Points on a hilly landscape, in no order, each with its height.
From any point a ball rolls to the lowest of the 2 points nearest to it. It stops when none of these is lower. Distance is the straight distance between rows; heights are no part of it.
K_622 height 74.8: [ 19  10  30 -27 -20  -7  32 -19  43  30 -11   6  -8  14  -4 -24 -10  -1
 -13 -14  44 -18 -10  16  13 -35  54  -8  48 -20 -19  41  28 -10  35   1
  14 -16  25  18  56   8 -11   4   3]
K_332 height 40.5: [ -7   5  -2  26  24  -7 -20  -3  -6  -3  -5  -5  16  11  16  -9  14  24
  -9  10 -10  28 -24  16 -19  13  -3   7  25 -17   9 -26 -23  16  16  14
 -19  35 -10  12 -40   5  28 -18  -5]
K_945 height 76.1: [ 17  24  26  15  31  -3 -10 -16 -10  -7  11   3  22   9  35 -17  -3  19
  -3  -2  -6  -2  15 -20  29   2   3 -10  -7 -12  19   5  18  14  -6  -3
   6 -11  -6 -21  23  17  32  -8 -18]
K_810 height 66.0: [ -1  14  22  -6 -10  -4  34 -10  20  -3 -31   2  -9  22  -4 -17  19 -12
  -1  13   2  15 -22  -2 -13 -14  13 -17  26 -16 -35  33  12   4  11  -4
  14 -25  -1   4  46  -8  -3 -17   1]
K_325 height 67.6: [ 10  -4   5  -9  29 -10 -32 -19 -34  12 -56  -5  -4 -34   8  18   8  16
 -10  -6  -8 -28  28 -14 -14  -9 -35   9  17 -17  25   7 -55  -8  11  23
 -30  30   7 -22 -30   2  19  24  21]
K_368 height 21.9: [-31 -19 -26  22   0  -4 -29  10 -21  24   4 -27 -14   7  31  -6  -2 -14
 -23 -33 -15 -33  -7 -22  19  34  15 -34 -36  28  11   4  17 -20 -38 -14
  -4 -14   9 -30 -27   4  13  25  25]
K_875 height 45.8: [-17   4 -16  34   3 -19 -26   6 -27   1 -25  18  26 -10  15   4  19  38
  13  22 -18  31  -7  11 -11   5 -13  -7   8  -2   0 -18 -36   1  15   9
 -17  40 -21 -22 -60   6  -2 -14   3]
K_172 height 49.6: [-12 -19  41 -25 -27 -15   4  -4  57   1  10   5   0   0 -29  -1 -33  18
  16  16  16  22  -3  32  -3 -26 -23 -16  30 -20 -24 -11  14  12   7  -7
  23 -46  -6  31  77 -26 -19 -43 -10]
K_913 height 49.0: [ 15  -5  -2  -1  23   6  -2 -11   9   8 -43  -1 -29  -8  12   7  20  30
 -29  -8   9 -18 -16   8 -11 -11 -29   9  27   7  16  -8 -10  -6   6  36
 -18   1  12 -25 -34   0 -12 -11  -3]
K_65 height 30.4: [-10   0 -13  10  23  -2 -19 -16 -23   9 -21 -31   0  -5  37 -12 -12   6
 -31 -29  -9 -43  13 -41  18  20   6 -24 -17  21   5  34 -18 -24 -11  -8
 -24 -13  17 -34 -14   7  34  25  26]
K_754 height 60.9: [ -9  -5  -8   4 -31   2  -1  47  36  -4 -24   9   1  -2 -22  -7  -1  -5
  15  20   7   5   2  27 -23 -12 -26 -31  -3 -11 -44  -9 -10 -10 -10 -16
  14 -21  22  12  43 -21 -33   4  -6]
K_263 height 58.8: [  1 -13  52   6   0 -16  -8 -51   7  -9 -17 -41  -7 -42  19  15   6 -11
  -6   8  -2 -12  21 -25  -3 -27 -22  26  -3 -13  28  24   9  21 -16  -1
 -13 -11 -19  -3  13 -18  22   2  32]
K_221 height 27.1: [-18  21 -25  32   6 -19 -25 -14 -10 -28  42  29  10   0  12   3   0  35
   7  21  -9  15  19 -15  43   8  -5 -16 -15  35 -12   2  17   5  11  -2
  16  -2 -23 -22 -27  26 -15 -16 -29]
K_832 height 45.4: [-10 -15 -15   2   5  -4 -35  -8   6   1   2  -6   6  43  -1 -11 -22   1
 -28  18   4   7  -3  23  -6   6  13   4  19   1 -19 -24 -22  -2  27  11
 -13   3  19  18  23   7   4  11  10]
K_834 height 13.7: [-19   3  -5  33  -6  -7  18   2  23 -15   5 -18   3 -25   5  10   6  34
  16  13  17  34   0 -13 -16  15   5  -5  13 -12  -9   3  15  18   2 -18
   5  22   1 -15  -4 -39   8 -26   4]
K_738 height 23.4: [-12  -3 -16  30   4   8  -6 -10  19  -4  -1 -27  -4   3  33  -4 -23  32
 -15   0   9   6   1  -8  -4  15  11 -15   0  -2  -8   3  23   2   7 -17
   0  13   7  -7  16 -17  32 -21  20]
K_645 height 59.2: [-12  -9 -25  -7  16  13 -15  10  -3  21 -34   3 -19  17  -2  -7  34 -18
 -28 -19  -5 -19  -8   2 -31  40 -10 -32 -19 -19  -4  -5 -58 -15 -15   2
 -37  -2  34 -21 -45 -15   6  17  21]
K_467 height 33.6: [ 29  22  16   0   6  16 -24  -3   2  -2  30   2  33  27   2   9  -7 -15
  10  -2 -16  27  -3  21  -1  24   2  -4  15 -11  27 -37  34  16 -18 -10
   7  10  -2  35  23  14  12 -31 -26]
K_175 height 31.9: [  9   1   0 -17   0  27  24 -16   6 -29  33   5  -6  11 -30   1 -19  -6
   5 -14  37 -22  19 -11  22 -24   2  21 -32  12 -15  14   3  -4   0   2
  12  -1   1  14  12  22 -11  13 -35]
K_18 height 65.2: [  0  10  17 -17  24  38  43 -11 -14   2 -17  15 -13  38   1 -20  -3  34
 -17 -40  14 -10   5   4  -9  -2  31  17   8 -47  18  23 -36  -4  15   5
 -16  -2  38  -5 -33 -11  33  13  -3]
K_251 height 25.8: [ 15  12  -1  17  25   0 -17 -22 -13  -9  37   5   7  13  -2   8  13 -10
   7  33  -5  31  -5   1  14   2   5  17  -1  13  10 -26  27  24   4  16
  -9  23 -37   7 -28  28  -8 -20 -23]
K_688 height 24.8: [ -5  -5  -4 -13  10   9  21 -13  10 -29 -17  17 -31  19 -28 -14   3   0
 -12   0  18 -30  18 -18  14 -24 -10   7 -19  18 -36  26 -15   0  14  12
   0 -21  10 -14  -1  34 -24   5 -26]
K_85 height 33.1: [ 21  17 -23  20  -3  -4 -11  -2 -17   8  -9   7  12   0  12  19   7 -18
   0  39 -27  25  -7   4   8  -1   4   1  16  25  -5 -33  31  -3   7  18
  -5  26 -37   5 -11  32 -31 -24  -5]
K_470 height 26.2: [  5  -1  -7  11 -18   0 -29 -18 -14   1  16  15 -16 -15  17   6 -22   9
 -12  -8   6 -45   0 -10  38  -4   4 -18 -22  60  -4   7  42 -16   2   3
  14 -18  -7 -12  22  50 -16   4 -10]
K_205 height 52.5: [  7   4  -9 -19  -7  23  11 -18  24  -8   5 -11  -1 -25  -9  20 -36  51
  17 -14  33  -9   8 -12  16 -26  -1  52  -5  21 -16   4 -11  -3  38  14
  -6  33  30  21 -13   2   0   0 -21]
K_6 height 40.3: [ 11  -6  -2 -13 -42  -5 -10  29  28   0  21  18  35   9 -26   2 -24   9
  24  30   7  27  -5  24  -5 -22  -4  13  14 -13 -34 -37   3   3   0 -31
  21  15   2  36  50 -30  -5 -10 -18]
K_148 height 44.9: [  2   1 -20  -2  -3  23  41   9  12  -6 -40  22 -22 -14   0  15  20  33
 -11 -24  17 -21  -2  -1  -5 -15  -8   1  -1   1  -1   6  14  -2   7  23
  12  -7  10 -36 -33  14 -13  -9  -7]
K_658 height 66.8: [ 13  11  26 -34  14  -2  45  13 -43  15 -27  13  -4 -11  -9  -2   2 -22
  20 -20  -7 -14  31 -24   2  -9  17   0   8 -35  37  36 -34 -12  22  19
   8  18   2   5 -19   1   7  36  15]
K_892 height 62.3: [-12  -1  -5  -9  36  10   3 -10 -25  22 -21   9 -13  28   1 -22  10  13
 -24 -29  -1 -12   4   1 -25  21   9 -10   0 -26  21  18 -58 -19  11   7
 -29   2  41 -19 -36  -5  25  25  10]
K_526 height 44.4: [-18 -15  -1   3 -10  21 -25  11  16 -17   8 -10  14 -11  -6 -11 -27  35
  23 -15   7   2 -12  28 -18   4 -22  12 -27 -12  -9 -24 -34  -3 -12 -22
 -10  11  34   7  -1 -32  22  -3   5]
K_484 height 47.0: [-19   7 -34  18   1  33   4 -13 -11  20  39  -6 -10  51  10   6 -21  14
  -9 -14  31  -3  -6   1   5  27  48 -12 -18  41 -12 -15  24  -3  24 -10
   5  28  35  21 -34  12   1 -15 -19]
K_853 height 14.7: [  7   1   6   0  10 -37 -19  -1 -23  11  -2 -17  29  25   0  -5  13 -54
 -10  18 -41  27   2  -4  -8  25  22  -9  12 -22  10 -14  11  15 -13   4
 -11   3 -22   7  36  -8  21   6  36]
K_73 height 21.8: [-33 -13  -9   5  24  -6  -2  29 -42 -11  20  -3 -14 -18  -5  -1  23 -15
  25  -9 -10   2  10  -9  -8  10  -2  -2 -34 -19  19  20 -63  -7 -18 -26
  11  13  -1 -10 -55 -30  13  35  15]
K_397 height 68.0: [-12  14 -10 -23  13  12  44  17  -9   2 -10  21   2  18   1 -33 -16  23
  10 -26  20  -6   1   8  -2  -2  35  -5  14 -36  -7  36 -30 -12  13  -7
  -2  20  25  10   7 -11  11  14 -10]
K_799 height 34.8: [ 43  23  11   1  -2  33   3 -25  23  14  28  -6  21   0  15  15 -18  25
   4 -12   3  13 -14   9   6   2  17  24  20   5  14 -33  52  16   2  -3
   1  12   5  19  11  11  21 -29 -19]
K_152 height 65.4: [ -5   8 -10   1  35  19  26   3 -26 -29  29  19  12  21   5 -13  28 -24
  15 -18  -5  -1   4 -17  24  -1  14   1 -34   2  -2  15   0  14 -21   0
  14  -6  -8 -17 -46  14 -11  10 -30]
K_127 height 47.3: [ -5 -15  28  -6  18  -4 -10 -15 -12   6  10   5 -14  -7  -4   2  -1   6
  -6   8  18 -14  12  -1  14 -13  -2   2   9   5  17  -4  -5   4  16  23
   1  -2 -23  -3 -17  30  -1  24 -12]
K_675 height 69.5: [ -9   2   3 -10  10  -2  35  28 -25  20  -9  14   0 -24   5 -15 -13  11
   7 -18  10  -5  16 -17   5   1  21 -13  15 -20   7  36 -44 -24   9 -11
  13  27   8  -6  -9  -8  21  42   7]
K_373 height 53.6: [-22  -8  36 -29 -20 -26   8   5  37   4 -10   9   4  -3 -24 -10 -29   5
   2  17  17   3   0   8   7 -40  -2 -27  40 -42 -17  27 -17   3  21  -3
  25 -23  -8  11  68 -23  -4   1  -7]
K_168 height 64.0: [ 24  -8  39 -21  17 -10  12 -10 -34  21 -16   3  20 -35  -2   3 -12  -6
  29 -19 -20  -3  14  -2  11 -27   1  19   9 -26  44  10 -30   3  16  25
  -2  12 -17  14  -6   4  17  34   5]
K_936 height 63.4: [ -1  24  21  24 -16 -16  28  -6  26  -4  -9   8 -30   6   4 -15  27 -10
  -4  24  -4   0 -10 -19  -5 -11  18 -41  12  13 -31  40  65  12  15  -6
  33 -35 -25   1  41  19 -26 -29   0]
K_887 height 30.2: [  6  -5 -21  26 -13 -25 -17   2  20   7 -49 -30  -6 -24  23  25  23  -7
 -26  27 -21   2 -16  -6 -32   4 -27  -3  34  17  -5  -8  10 -15  -7  -4
 -25  18  -6 -26  11 -11  -7 -23  26]
K_573 height 64.1: [ 10  -5  21   4   3   0 -19  -5  -5   5 -13 -11   9 -49  22  21  -4  17
   8   8  -9  -5  -6   3  -5  -6 -33  26   2  10  34 -12 -15   9  -5  26
 -15  29 -21  -5 -43  -3   2   7  14]
K_472 height 69.9: [ 11 -34 -10 -30 -24  -5  13   7   6  41   8  -2   0   7  -7  -7 -10 -20
 -13   3  29   3 -28  17  -5   0  41  20  31   0   3   7 -11 -13  15   5
 -16  26  17  46  12 -21   0  32  14]
K_960 height 72.4: [ 13  20  16 -15  24  33  29   3 -34 -18 -32  20  30   2   8 -23   5   6
   9 -35 -27 -13  16  -6   3 -10 -15  10 -18 -39  25  13 -33 -12 -11  17
  -1  -2  17 -25 -38  22  20  -5 -12]
K_884 height 61.4: [ 28  -8  49  -9  12  -9   4 -24 -25   3 -19 -23   1 -43  13  23  -7  13
   1  -5   0 -32  27 -19   5 -24 -16  41  22 -12  44  14 -15  22  11  16
  -2  15  -5   0 -18   1  21   8  16]
K_420 height 24.0: [ 36  -2  -4   4  -9 -21 -23   3  -6   8 -39 -20  25 -20  18  13  22 -34
  -2  28 -48  10 -15  -3 -34  19 -34   0  20 -14  14 -15   6  -6 -33  -8
 -22   9 -11 -18  19 -17  14 -22  39]
K_956 height 58.9: [ -1 -32  32 -33 -18 -12  -1 -21  -2   1  -1 -20 -28 -19 -40  15  10 -48
  -6  -5  14 -38  17 -25  -3 -24 -27  25 -33   3  22  19 -23  13  -4   8
 -15 -39 -11  13  20 -17   5  40  32]
K_666 height 72.6: [ 15 -26   7 -38 -16   9  32  -7  51  23 -12  -1 -16   8  -7  -1  -8   2
  -4 -11  43 -19  -7  24  -9 -26  36  12  44 -14   4  21 -15 -18  26  -6
  -8   9  31  30  36 -13 -14  19   6]
K_163 height 74.2: [ 13  22   8   2  30   8  -7 -12 -18 -15  -1   3  32  -6  20 -22 -12  13
  14  -8 -32   0   5  15   2   0 -26  17 -10 -32  29  -6 -23  13 -17  10
  -2   4  -6 -26 -17  15  33 -14 -19]
K_629 height 66.7: [  3 -23  21   4 -19   7 -49 -11   2   3  15  -3   2 -47   1  25 -28  34
   6 -19  -1 -26   6  22   3  -4 -41  14 -22  17  43 -28  -4   2 -20  15
   4  -8 -11 -15 -26   0   3  10  -3]
K_519 height 56.6: [ 16   3 -21   6 -23 -10  23  18 -14   5   2   3 -21 -31  -7  22  15 -11
   3  18   6   2  -5  -2  17 -15  27 -14  12  36 -14   9  28 -17   6   4
  22   8 -22  11   2  22 -37  24  -9]
K_295 height 50.1: [  2  -2  32 -36 -15  -6   5  12  17  22  14  12 -17  10 -26  -6   3 -11
 -14  -4   7  -2  -5  47   1 -28 -10 -16  10 -23  11 -14  15   3  -6  23
   5 -52  -4  26  35  14 -26  -2 -12]
K_902 height 40.2: [ -6   3 -12  -2   0  16  -7 -14  -2   1  35   8   8  44  -5  -8 -24  -6
 -16  -6  17   1  -3  11  14  13  31   2   3  11 -10 -15   0   8  16   5
  -3  10   9  35   3  21  -1  13 -23]
K_453 height 52.7: [  0  13 -19  17 -25 -14  -4  33  -8 -14   3  13   2 -35 -13   5   6 -23
  14  27 -14  10   6   6   7  -7 -13 -16 -14  21 -29  -8  24 -17 -18  -6
  22  -6 -19  -7  20   7 -45  13   2]
K_47 height 78.3: [ 32 -11  30 -25 -12   1  -1 -30  41  22   3  -7 -23  21 -15   7  -9 -13
 -12  22  18   2  -7   2   8 -20  10  11  37   8 -30  15  35   1  25   2
  10 -28  -4  36  59  22 -23 -20 -12]
K_190 height 25.6: [ -1   5  -5   6   4 -14 -19   0 -19   0  26  -8  28  45  -2  -8  -6 -41
   4  23 -23  41  -4   9 -15  23  17  -3   7  -5 -12 -39  11  11 -14 -15
   4   8   1  25  12   2   8 -19  -7]
K_80 height 17.7: [ 15  16   1  14 -15  15  -4  -3  17  -5  16   2 -16  -9  10   9 -20  11
  -5   5  19  -2   2 -11  26   3   0 -14  -3  35 -26   8  66  -1   2  -7
   9 -24 -15   1  44  28 -13 -24  -8]
K_596 height 35.4: [ 14   1  -3  -3 -16  23 -11  16  13  28   5  21   9 -25  11   6 -16  26
  -9 -28  -7 -16 -15  30  23  11  -7 -19  -5  30  31 -30  25 -18   2  17
  12 -18  -4  -8 -10  29  -6 -15 -28]
K_344 height 39.3: [ 24  10 -40  19 -18   6 -31 -10   3  -1  18  -3  31   2   9  19 -15  10
  -1  27  -8  25 -10   5  -1  17  -3  19  10  40 -23 -28  40  10   2 -12
  -4  23  -2  17  -1  16  -4 -42  -4]
K_214 height 40.1: [-21   5 -33  21  11  15  20 -18  10 -16 -45  20 -35   7   4 -15   6  48
  -3 -27   7 -31  -2 -24  22   0   5 -22 -14  23 -29  21  28 -12   9   8
  -2 -16  22 -42 -23  14  -4 -15 -16]
K_669 height 38.8: [ -1  11   9  -2  -5 -14  17  25  -9 -10 -23   7  -4   5   3 -15  15 -23
   9   8 -13  12  -2   5  -4   3 -18 -14  -1 -22  14   9 -14  10 -20   4
   4 -13 -11 -17   9 -22  -5   8  14]
K_462 height 34.9: [-31   3 -29  33   3  -5 -10 -13  17 -26   6  30 -23   7   7  -2   3  52
  -8 -11  -3  -7  21 -30  41  18  11 -14 -13  29 -30  11  40  12  29  11
   9 -16   7 -37 -12  19  -5 -22 -12]
K_562 height 31.4: [-36  -2  18  -2  21 -36  -8  15 -42   4  42 -10   3 -12   5 -17  27 -16
  25  -2  -1   4   9 -18   2  14  15   2 -28 -24  31  15 -35  11  -5  -2
   1   6 -32  -1 -31 -37  23  50  18]
K_34 height 58.0: [-11 -26 -22 -15 -33   3  -1  56  27   3  -5  15 -17  15 -33   1  10 -29
   4   5  -5 -17 -14  44 -32 -10 -18 -16 -14   1 -22 -24 -16 -10 -22  -4
  24 -46  21  11  15  -7 -51  27  -3]
K_879 height 38.4: [ 26   8  28 -22 -13  27  34 -11  15 -15  33   6 -13   6 -12  17   4 -22
  -2   0  39  -1 -13   0   2 -16   4  20 -14  29   3   7  44  17  -4 -10
   8 -10  -8  24  29   9 -15   4 -27]
K_651 height 68.1: [ -2  22 -22  -8  31  19  16  15 -40 -14   1  -1  23  10   8 -28  -8 -19
  10 -29 -30 -12  17 -25  27  30   8   0 -39  -3  -7  22 -15  -6 -22 -30
  10   2  12  -9 -32  21  10   3 -11]
K_370 height 14.9: [ -7  21   7  17  10 -17  -4   7 -30 -17  41  24   9  12   1   0  10  -8
  12  27 -11  33  10   1  30   2  16 -26  -5   7  10 -20  27   9  -3   5
  25  11 -37   4  -9  24 -22  -8 -42]
K_480 height 48.7: [ -5   6 -26  21 -24 -16 -13  22  19 -28  23  -5  24  -6 -14  12  -9 -35
  36  36  -8  24  11 -10  -4  -2 -17  -7 -31  20 -40   9  25   5 -21 -35
  33 -14 -11   2  41 -18 -38 -10  -4]
K_639 height 65.1: [ -7   0  14 -10  20   5 -18  -4 -42  21 -27   9   3 -22  13  -6   5   4
   1 -29 -12 -17   7  -1 -17  20  -9   2   2 -33  44  16 -80 -16   1   7
 -30  13  16 -13 -48 -15  33  35  23]
K_146 height 60.1: [  7  16  -5  17 -19 -13  36  28  18   3 -24   9 -41 -12 -17   8  34 -24
  -4  14   2   7 -26 -14 -14  -9  29 -25  18  26 -29  18  51  -9  10  -5
  26 -19 -25   0  12  16 -54  14   4]
K_312 height 55.9: [-11   9  -7  -6  10  19  22 -19 -10  -6  24  -9  -7   4  -3   9 -17  39
   1 -17  30 -14  12 -24  12  -4  13  38 -11  21  -6  14 -23  -6  22  -9
  -3  48  16  20 -44   7  21  -6 -16]
K_450 height 80.0: [ 40   1  14 -19 -14  -3  -7 -21  26  34  18 -17  -8  15 -10  25  -8 -35
 -10  15   7  10 -10   9   1  -6   7  12  25  11   5 -34  57   6  -8   2
   6 -14  -6  45  40   6 -14 -30 -15]
K_433 height 45.3: [ -9  -3  10 -23 -34  -2 -28  21  48   2  20  23  -3  -4 -26  19 -40  38
  24  18  20  26   3  33 -13 -22 -24  -9  16 -14 -12 -45  19   2   7  -1
  11 -14   3  37  39 -25  -9 -35  -9]
K_634 height 56.0: [  6 -18  40 -23  -2 -17 -13 -30  -7   4   2 -28 -11 -20 -11  19  18 -34
  -4  -4  -9 -14   4  -8 -15  -2 -27  32 -27   8  40   8 -15  15 -20  -1
 -26 -10 -10  -2   6 -33  22  25  58]
K_880 height 35.8: [  2  -7   0  19  31   2 -10 -16  -9 -22 -34 -14 -13 -21  27  -8 -20  34
 -10 -19  -2 -38  35 -27  17  -1 -24  -3 -17  -4   3  40 -21  -6   2   0
 -20   0  19 -59 -11   7  25  -4  11]
K_423 height 70.5: [ 22   3 -16 -13  18  25  42   9 -31  -5 -23  -6   6  -7   0  -9  -1 -11
   0 -47 -31 -10  13 -30   0  17 -14  21 -26 -20  10  31 -33 -21 -21 -11
 -10   7  34 -21 -36  -8  13  -9   8]
K_540 height 16.5: [  2  -4 -11   8  16  -2  20 -12  -2 -28  -4   4 -33  20 -11  -5  22  -1
 -20  29 -10   1  -1 -11  13  -6 -23   6 -10  12 -32  -3  31   6  -1  17
  -7 -13  -8 -21  -7  29 -27 -22 -11]
K_527 height 56.3: [ -4 -12 -52   8  -1  14 -17  17   1  20 -34  -7   2  -8  11  11  16   4
 -34 -19 -17 -16 -19   7 -37  29 -16 -12  11  21  -6 -14 -45 -23  -8   2
 -45  18  33  -4 -17  -6  -5   1  17]
K_896 height 44.8: [  1   4  37 -16   6 -26  22  12   2  18  -1  18 -11 -14 -16 -17  20 -30
   3   3 -14   8  -2  13  -1 -17   1 -21  26 -32  16   9   8  -1  -5  11
  14 -41 -36  -2  31  11  -7  27  -6]
K_193 height 48.9: [-16 -15 -21 -37 -29   7  24  19  33   3   6   5  -4 -32 -30  22 -27  40
  34   0  35  -4   5  -6   7 -41 -14  40  13  13 -37  -7 -11   3  28   6
   5  25  14  31   5 -16 -12  -1  -9]
K_873 height 32.0: [-18  20 -11  32  19 -18   9  19  -9 -18 -12   0   2  -5   9 -11  32  -1
  17  11 -16  15  -1 -12 -17  21  -8 -24 -14 -37   9  22 -13   7 -33 -15
   1   9   1 -55 -36 -31   0  -8   8]
K_795 height 66.9: [  4 -16  -9 -11  -6 -13  -9  14 -20  44  10 -23  -4   6   3   7   7 -37
 -12   2   5   2 -28  -1 -18  25  33  13  13   7  29 -13  -5  -6   6   6
 -20  22   0  37  -5 -11   3  39  33]
K_635 height 63.3: [  8   7  -8  -7   8  15   0 -18 -37  31  11 -12  15   3  34   3  -8 -15
 -10 -20  -3  -4 -19  -8  13  24  30  11  -5  13  22  -4   3  -3  19   8
 -12  15  -9  13 -26  22  12  24  15]
K_291 height 78.0: [  2  43  -7  21  22   9   3 -15 -36  -8  25  -6  38  22  44 -17   7   6
  -4  -7 -23  13 -10 -10  11  32  22 -29 -15 -12  12  -6  30   0  -7  -9
   4  16  -2 -24  -3  10  30 -23  -7]
K_886 height 15.4: [ 10 -11   2  -4  17 -23 -56 -20 -25   9 -25 -19  32  13  13 -14  23 -48
  -1  19 -51  11   2   4 -13  28 -16  15   3 -27  25 -13  -2  10 -15  11
 -33   7 -25 -15   8  -9  34   0  48]
K_710 height 53.4: [ 11  -4 -59  10 -13   1   2  34  18   7 -31  -8  12   5  17   9   7  12
  -4   2 -15  15  -7   0 -39  22  -8  -3  11   9 -53 -21 -36 -27   8 -14
 -32  34  42  13   0 -20  -6 -23  10]
K_447 height 54.4: [-27 -28  13 -28 -15   0 -25  21  18   7  18   9 -38  12 -31   0   0 -20
  -8   3   5  -9  -5  42 -10 -22 -30 -13 -12  -5   1 -26 -22   2 -16  11
   9 -51  -8   9   8   3 -24  26   5]
K_250 height 33.9: [-17  -1  -4  20   4  -1  -9   0  -3 -17  37 -13   3  10   3   5   8   5
  -3   0   5  21  -3  10 -14   8   3  20 -11  12  18 -17  -2  17   6  10
   0  17  -9   6 -37   1   7 -22  -3]
K_104 height 41.6: [-13 -18  -4   5  -9  -1 -10   7  -4   6   6  24 -31 -26  -1  14  -6  45
  -7 -15  19  -6 -11  14  27  -2  -9  -1   1  25  21 -23  23  -2  14  29
  12 -15 -20 -14 -21  13  -8  -2 -24]
K_468 height 62.1: [-18   3  13  10  21  -7  26   9  -6 -31  20  11 -26   4 -12  -7  34 -21
   8  -7  -9  -3   6   4   8 -11  -3 -16 -21  -8  26   9  -4  13 -36  12
  32 -38 -35 -35 -45  -9 -13   4 -13]
K_140 height 44.3: [ 13  -9  -3 -11 -33  15  35  14  27 -13  21  -8   8 -15 -22  21 -15   0
  13   3  23   6  -7  -5 -11 -20   7  30   4  24 -16  -6   7  -5   2 -20
   4  14   7  31  22 -13 -22   6  -3]
K_343 height 52.2: [-17  -6  37   2   2 -15 -17  -9  11  -3  -2 -18  -7   0 -22  -6  21 -27
  -5  -2   6   3   0  12 -37   3 -26   6 -26 -42  25   5 -15  36 -30  -9
 -24 -28  -1 -10   5 -57  27  12  40]
K_308 height 59.8: [ 10  17  12  -3  27  24   3 -26 -20   5  36  -1  24   2  26  -2  -8  17
  10 -10   4   0 -13 -11  24  15  24  23 -17  17  24   8  -2   6  17  -6
  -4  31 -11  19 -40  15  41   6 -27]
K_739 height 63.6: [  4  10 -15  -6 -23  -3  28  29  22   7 -38   9   4 -10 -15   5   1  -2
   9  18  -2  17 -16   2 -10 -11  10 -10  32   1 -49   7   3 -16   6 -18
  15   4   3  17  50  -5  -8 -11   5]
K_568 height 6.0: [  3   5   0  16 -12   2  -8 -10  25 -28   2   5 -21  21 -21   2   4 -12
  -3  20  -8  20  12  -3   4  -5 -21  -7 -16  20 -33  -6  57  23  -7  -2
  16 -34  -4 -14  22  15 -32 -50 -19]
K_981 height 27.3: [ 27  18   6  11  -8  19   0  -5   1  36  23   0   7  -8  22  11   8   4
  -7 -14   8   4 -10   2  22   6  15 -15   2  19  26 -23  64   2  -6   7
  11  -9 -23  -1  21  32  -1  -9 -16]
K_369 height 49.8: [-22 -24 -40  13 -16 -22 -29  26  20  -3 -33   9  20  27  -8 -15 -14   9
 -13  17 -12  19  -2  15 -28  12   9 -18  31  -2 -50 -29 -28 -11  36  -5
 -17  21  25  12  25 -10 -12  -9  19]
K_874 height 58.6: [-26  -9  10  -9   5 -13  -5  16  -2 -19  12  15 -28  16 -27 -11  16 -26
  -3 -10  -2 -18 -10  16   9  -8  -4 -27 -29  14   8   1   4   3 -13  23
  29 -48 -15 -23  -8  11 -32  20 -18]
K_673 height 34.0: [  0  -3 -11  -4 -28 -11   1  13   5 -15  23  -8  30  24 -14   5  -7 -45
  24  20   6  32  -7   8 -11   1  11   8   4 -17 -22 -30  -5  -7 -13 -32
  16  16  -2  47  33 -30  -3  -2  -3]
K_197 height 40.0: [-13  -6  -6  19   3  25 -24 -15   3 -20  -2 -14  10 -24  15  -2 -34  41
   1 -17   7 -19   8   0   2  -1 -29  17 -16  10   3  20 -28 -11  -4  -3
 -18   0  24 -19 -11  -3  31  -2   9]
K_872 height 23.6: [-23  12 -23  43   5 -22  27   1  -7 -23 -10 -16  14 -14   4 -13  31   6
   2  32 -14  35   2 -28 -11  17   4   5  21 -21 -18  20   6  14  -5 -22
  -1  32 -16 -26 -27 -34  -1 -21  16]
K_74 height 8.3: [-39 -18 -17   7  10  -3 -14  27 -29  -5  15  -6  -4  10  12   3  20 -14
 -11 -11 -12 -13   5  -5   1  38  11 -21 -32  12  16   6 -24  -4 -35 -11
   4  -5  -5 -18 -51  -8 -10  23   8]
K_661 height 48.3: [-23 -24  17 -11  -7  11 -11  19  20 -18  -4 -21   1   5 -18  -7  -3  -5
  14 -13  16   0   2  10 -43   9 -28   7 -29 -33  10  -3 -49   4 -23 -30
  -8  -4  26  -5  14 -62  29  13  31]
K_681 height 44.2: [ 13   2 -30  22 -25 -11 -39   3   6 -37  34   1  35   2 -20   5 -19 -16
  22  39 -23  24  16   1  17  11 -20  19 -16  27 -39 -34  15   4 -19 -20
  11  20 -12   1  20   8 -17 -18 -16]
K_979 height 76.8: [ 29  -1  29 -23   5  -9  21 -44  26  29  -2  -4  -2  45  11  -1  -7 -24
  -8   6  17   0  -1   1  14 -29  58   6  39  -6  -6  18  34  -2  23  -5
  -3 -28  -1  32  61  12   6 -15   0]

Call two points neighbours if one is among the 2 nearest of the other. Go from one point of each pair to the other, from neighbour to neighbour, staying as low as possible. Name the highest point that can't be avoided.
K_80 / K_902: K_312
K_190 / K_981: K_799
K_834 / K_74: K_197

Where does a ball stop that starts at each point below?
K_343: K_74
K_945: K_834
K_979: K_568
K_739: K_834
K_874: K_834
K_312: K_568
